Each row is a point on a landscape with many valleys, with its height.
From any point a ball rolls to the lowest of the 2 points nearest to it. It stops when none of these is lower. Distance is the straight distance between rows; heights are no part of it.
Kives (h 419): | 111 | 109 | 155 | 152 |  88 | 104 | 141 | 155 | 132 | 142 | 127 |  94 |  62 | 147 | 121 | 111 | 100 | 115 | 129 | 166 | 106 |
mana (h 237): | 152 | 101 | 137 | 151 | 103 | 127 | 109 | 164 | 134 | 168 |  86 |  83 | 130 | 135 | 126 |  88 | 115 | 127 | 145 | 143 | 143 |
vuzip (h 74): | 139 | 123 |  92 |  85 |  97 | 144 | 131 | 132 | 125 | 154 | 145 | 152 | 128 | 131 | 133 | 138 | 154 | 121 | 123 | 106 | 123 |
rege (h 104): | 125 | 122 | 133 | 170 | 141 | 114 | 123 | 175 | 137 |  81 |  74 | 133 | 142 | 176 | 152 | 110 |  45 | 154 | 193 | 150 | 126 |
Vivan (h 457): | 111 |  86 | 147 | 166 | 120 | 135 | 119 | 153 |  92 | 144 | 131 |  93 | 115 | 105 | 117 |  85 | 103 | 137 | 136 | 114 | 135 |
Fenad (h 303): | 167 | 168 |  99 |  91 | 115 | 144 | 158 |  98 | 166 |  92 | 142 | 168 | 132 | 121 | 146 | 159 | 146 | 161 | 129 | 123 |  89 |
nivok (h 228): | 151 | 139 | 129 | 162 | 115 | 108 | 123 | 193 | 151 | 110 |  66 | 103 | 104 | 197 | 155 | 135 |  99 | 157 | 151 | 159 | 146 |
Suned (h 342): | 144 | 124 | 120 | 138 | 135 | 127 | 148 |  88 | 124 | 131 | 121 |  87 | 121 |  91 | 102 | 163 | 157 | 141 | 124 | 113 | 103 |
zakat (h 115): | 112 | 131 | 118 | 146 | 133 | 144 | 130 |  71 | 111 | 146 | 151 | 133 | 114 |  84 |  95 | 155 | 142 | 106 | 128 | 136 | 139 |
pokol (h 697): | 102 | 137 | 153 | 108 | 151 | 107 |  84 | 127 |  89 | 115 | 147 | 125 | 181 | 120 | 149 |  96 | 113 | 124 | 154 | 149 | 119 |
kuli (h 359): | 169 | 153 | 157 | 107 | 100 | 100 | 107 | 118 | 141 | 107 |  93 |  91 |  93 | 179 | 122 | 132 | 147 | 130 | 117 | 143 | 107 |
Pap (h 247): | 129 | 127 | 146 | 155 | 103 |  95 | 117 | 174 | 143 | 100 | 101 | 100 | 102 | 179 | 157 | 122 | 119 | 106 | 154 | 154 | 122 |
Rasun (h 23): | 115 | 110 | 149 | 145 | 135 | 103 | 109 | 164 | 102 |  74 | 103 | 120 | 136 | 167 | 164 | 101 |  67 | 142 | 191 | 150 | 108 |
bur (h 549): | 127 | 107 | 154 | 101 | 148 | 163 | 109 | 149 |  90 | 141 | 164 | 170 | 133 | 117 | 160 | 131 | 132 | 150 | 123 | 119 | 189 |
puga (h 727): | 142 | 156 | 149 | 150 | 145 |  91 | 128 | 131 | 169 |  73 |  93 |  76 | 115 | 161 | 111 | 154 | 150 | 118 |  98 | 151 | 110 |
miko (h 181): | 129 | 114 | 118 | 113 | 114 | 117 | 140 | 170 | 125 | 147 | 140 | 143 | 137 | 141 | 141 | 122 | 144 | 135 | 117 | 110 | 109 |
gizun (h 720): | 140 | 137 | 129 | 163 | 162 |  80 | 146 | 126 | 156 |  62 |  84 |  79 | 145 | 142 | 128 | 152 | 131 | 125 | 150 | 148 | 106 |
gopaz (h 322): | 142 | 168 | 108 |  85 |  97 | 124 | 144 | 124 | 151 |  97 | 145 | 158 | 112 | 159 | 166 | 157 | 141 | 154 | 120 | 124 |  72 |
lalak (h 408): | 121 | 132 | 155 | 155 |  99 |  92 | 120 | 119 | 124 | 110 | 126 |  88 |  80 | 124 | 132 | 114 | 127 |  99 | 153 | 151 | 102 |
Borez (h 384): | 133 | 139 | 134 | 145 | 115 | 102 | 136 |  98 | 109 | 107 | 142 | 104 | 100 | 106 | 119 | 137 | 150 | 115 | 144 | 131 |  97 |
tet (h 570): | 136 | 120 | 135 | 134 | 161 | 155 | 142 | 156 |  87 | 129 | 153 | 169 | 145 | 106 | 136 | 118 | 128 | 178 | 123 |  99 | 167 |
vukop (h 525): | 103 | 104 | 152 | 120 | 129 | 157 |  94 | 125 |  74 | 147 | 177 | 153 | 116 | 104 | 134 | 133 | 119 | 122 | 123 | 135 | 184 |
Ras (h 192): | 114 | 107 | 149 | 178 | 126 |  92 | 116 | 197 | 129 |  95 | 117 | 103 | 130 | 150 | 158 |  97 |  99 | 104 | 141 | 141 | 136 |
furan (h 249): | 110 | 115 | 138 | 161 | 140 |  91 | 141 | 192 | 124 | 107 | 117 | 129 | 154 | 163 | 163 | 110 | 114 | 141 | 139 | 122 | 112 |
lefo (h 258): | 116 | 105 | 112 | 158 | 140 | 151 | 146 |  83 | 128 | 151 | 128 |  99 | 134 |  85 |  92 | 179 | 141 | 134 | 107 | 130 | 128 |
pib (h 712): | 125 | 148 | 127 | 133 | 160 |  79 | 126 | 106 | 154 |  93 |  90 | 105 | 170 | 128 | 126 | 124 | 128 | 123 | 171 | 148 |  92 |
fafan (h 346): | 116 | 141 |  96 | 122 | 141 | 169 | 155 |  88 | 170 | 147 | 137 | 139 | 104 |  86 |  87 | 185 | 139 | 102 |  82 | 128 | 148 |
bege (h 510): | 123 | 141 |  94 | 110 | 121 | 139 | 128 |  80 | 154 | 151 | 125 | 128 | 157 | 108 | 126 | 168 | 153 | 110 | 102 |  91 | 140 |
tuz (h 92): | 112 | 124 | 167 | 117 | 131 |  86 | 100 | 139 | 109 |  98 | 122 | 139 | 134 | 141 | 169 | 102 |  96 | 145 | 185 | 138 |  93 |
Rim (h 270): | 163 | 147 | 102 |  99 | 147 | 169 | 153 |  84 | 153 | 111 | 122 | 175 | 160 |  90 | 142 | 156 | 146 | 148 | 135 | 120 | 115 |
gabep (h 733): | 131 | 163 | 140 | 131 | 129 |  98 | 129 | 126 | 167 | 108 | 129 |  86 | 113 | 149 |  90 | 137 | 162 |  90 |  80 | 151 | 113 |
Gilos (h 199): | 122 | 140 |  93 |  89 | 102 | 150 | 132 | 120 | 140 | 165 | 156 | 139 | 100 | 129 |  95 | 149 | 153 |  94 |  96 | 129 | 126 |
tof (h 341): | 150 | 160 | 137 |  93 | 100 |  97 | 127 | 127 | 145 | 100 | 117 | 113 | 109 | 184 | 153 | 142 | 142 | 140 | 122 | 129 |  80 |
kebug (h 750): | 107 | 143 | 147 | 125 | 145 | 119 | 151 | 104 | 170 | 131 | 116 |  82 |  94 | 101 |  78 | 151 | 124 | 126 |  70 | 150 | 117 |
Tenek (h 491): |  95 |  91 | 155 | 151 | 130 | 150 |  97 | 140 |  67 | 143 | 167 | 108 | 118 |  94 | 134 | 103 |  94 | 142 | 114 | 117 | 163 |
Lusa (h 351): | 128 | 137 | 126 | 120 | 121 | 103 | 112 |  93 | 130 | 160 | 110 |  96 | 162 | 134 | 128 | 115 | 155 | 101 | 141 | 128 | 117 |
gadip (h 241): |  94 | 136 |  96 | 126 | 127 | 147 | 151 |  69 | 135 | 173 | 146 | 140 |  99 |  98 |  78 | 160 | 123 | 101 | 111 | 152 | 138 |
vupo (h 543): | 142 | 155 |  99 |  74 | 119 | 138 | 138 | 100 | 176 | 118 | 115 | 110 | 155 | 110 | 126 | 156 | 160 | 142 |  71 |  95 | 126 |
nev (h 210): | 135 | 131 | 114 | 132 | 121 | 148 | 133 | 112 |  96 | 136 | 170 | 156 | 119 | 115 | 109 | 138 | 160 |  98 | 144 | 143 | 123 |
feduv (h 294): | 137 | 118 | 123 | 117 | 136 | 183 | 114 |  58 | 113 | 141 | 131 | 184 | 122 | 114 | 121 | 156 | 144 |  90 | 130 | 112 | 178 |
Rulu (h 594): | 131 | 102 | 107 | 138 | 141 | 162 | 151 | 152 | 106 | 155 | 138 | 174 | 119 | 107 | 116 | 130 | 135 | 157 | 116 |  76 | 170 |
lapup (h 378): | 102 | 106 | 131 | 178 | 115 | 119 | 166 | 173 | 122 | 149 | 144 | 107 |  85 | 134 | 105 | 114 | 102 | 141 | 112 | 138 | 119 |
Lufek (h 334): | 154 | 137 | 102 | 109 | 121 | 176 | 150 | 113 | 160 | 118 | 143 | 180 | 122 | 116 | 124 | 145 | 169 |  76 | 119 | 126 | 145 |
siran (h 155): | 126 | 138 | 143 |  98 | 129 | 106 | 113 | 110 |  99 | 122 | 145 | 157 | 137 | 118 | 157 | 122 | 123 | 154 | 167 | 124 |  84 |
Nute (h 297): | 153 | 122 | 127 | 128 | 100 | 116 | 100 | 128 | 130 | 156 | 100 |  77 | 127 | 148 | 117 |  98 | 138 | 109 | 153 | 158 | 120 |
Dat (h 337): | 130 |  95 | 131 |  99 | 134 | 193 |  97 | 101 |  97 | 148 | 134 | 195 | 118 | 138 | 138 | 138 | 127 | 101 | 135 | 111 | 191 |
goda (h 654): | 137 | 141 | 137 | 172 | 148 |  97 | 150 | 140 | 131 | 114 |  97 | 116 | 146 | 140 | 135 |  77 |  98 | 174 | 150 |  92 | 129 |
Poduz (h 558): | 151 | 168 | 130 |  67 | 112 | 102 | 125 | 108 | 182 | 108 | 111 | 106 | 134 | 127 | 144 | 131 | 150 | 134 |  97 | 101 | 101 |
roguf (h 681): | 106 | 114 | 162 | 136 | 163 | 129 |  90 | 154 |  92 | 121 | 134 |  90 | 172 | 119 | 158 |  77 |  84 | 166 | 121 | 123 | 160 |
mafed (h 667): | 121 | 117 | 152 | 152 | 155 | 108 | 125 | 162 | 118 | 136 | 107 | 114 | 170 | 120 | 145 |  79 | 106 | 166 | 135 |  96 | 148 |
Gatal (h 376): | 142 |  88 | 106 |  87 | 118 | 191 | 117 | 133 | 115 | 149 | 131 | 198 | 103 | 119 | 145 | 134 | 138 | 113 | 135 |  88 | 164 |
zoma (h 140): | 158 | 116 | 125 | 170 | 120 | 114 | 115 | 188 | 139 | 124 |  73 |  96 | 125 | 146 | 147 |  98 |  99 | 143 | 166 | 146 | 147 |
maroz (h 704): | 118 | 148 | 144 | 124 | 162 |  94 |  97 | 102 | 129 | 114 | 113 | 119 | 189 | 116 | 140 |  93 | 113 | 107 | 167 | 150 | 110 |
Vovur (h 273): | 129 | 121 | 106 | 100 |  95 | 142 | 140 | 164 | 133 | 152 | 158 | 136 |  81 | 152 |  90 | 140 | 140 | 125 |  87 | 135 | 109 |
noba (h 691): | 107 | 122 | 151 | 111 | 165 | 120 |  96 | 162 |  83 | 108 | 171 | 120 | 166 | 127 | 154 | 100 | 102 | 163 | 142 | 147 | 136 |
zibev (h 740): | 127 | 167 | 161 | 118 | 135 | 104 | 128 | 116 | 171 | 126 | 101 |  88 |  90 | 137 |  68 | 121 | 124 |  98 |  75 | 171 | 127 |
kuput (h 243): | 113 | 123 | 134 | 133 | 149 | 114 | 137 | 183 | 112 | 121 | 150 | 162 | 165 | 140 | 153 | 121 | 126 | 148 | 132 | 124 | 109 |
pati (h 254): | 155 | 133 | 124 | 115 | 146 | 169 | 128 |  80 |  99 | 124 | 142 | 181 | 149 | 111 | 126 | 143 | 161 | 105 | 151 | 134 | 146 |
Bava (h 307): | 173 | 133 |  96 | 101 | 138 | 200 | 158 |  92 | 177 | 102 | 119 | 171 | 141 | 104 | 134 | 148 | 160 | 106 | 130 | 117 | 148 |
rig (h 215): | 136 | 157 | 124 |  90 | 132 | 130 | 122 |  83 | 143 | 133 | 139 | 175 | 154 |  94 | 141 | 139 | 127 | 150 | 151 | 120 |  82 |
ninog (h 621): | 125 | 115 | 108 | 162 | 138 | 134 | 157 | 142 | 115 | 158 | 140 | 125 | 125 | 113 | 100 | 114 | 125 | 153 | 112 |  76 | 149 |
Rer (h 465): | 109 | 126 |  90 | 117 | 109 | 140 | 106 |  67 | 125 | 162 | 134 | 166 | 170 | 130 | 131 | 164 | 137 |  96 | 112 | 100 | 164 |
Misa (h 327): | 107 | 113 | 121 | 129 | 117 | 130 | 165 | 171 | 138 | 164 | 148 | 119 |  73 | 154 |  87 | 131 | 107 | 147 |  88 | 150 | 109 |
duna (h 642): | 145 | 124 | 120 | 171 | 132 | 110 | 167 | 151 | 117 | 129 | 117 | 109 | 126 | 145 | 124 | 103 | 129 | 176 | 131 |  95 | 119 |
kisib (h 365): | 137 | 149 | 107 | 113 | 132 | 176 | 165 | 109 | 183 | 118 | 147 | 172 |  76 | 108 |  93 | 161 | 144 |  86 |  92 | 142 | 140 |
tido (h 410): |  99 | 119 | 118 | 130 | 111 | 124 |  99 |  91 | 106 | 172 | 136 | 129 | 171 | 125 | 135 | 123 | 134 | 101 | 119 | 119 | 151 |
dulu (h 464): |  92 | 107 | 129 | 132 | 137 | 136 |  99 | 145 |  93 | 158 | 146 | 135 | 194 | 131 | 146 | 109 | 121 | 137 | 114 | 117 | 162 |
megig (h 421): | 105 |  97 | 131 | 147 | 110 | 128 | 135 | 155 |  95 | 158 | 161 | 131 | 100 | 113 | 110 | 115 | 122 | 123 | 134 | 132 | 118 |

For each start below, name the point where the ball stops.
tet => vuzip
gabep => vuzip
noba => vuzip

Call two points neighbours if one is among the 2 nearest of the other. Go from one point of each pair to the other, from neighbour to neighbour, staying as low as possible. Name the highest point that can't be avoided.
Rasun, vuzip => furan
Rasun, zakat => kisib
Ras, Rasun => Pap
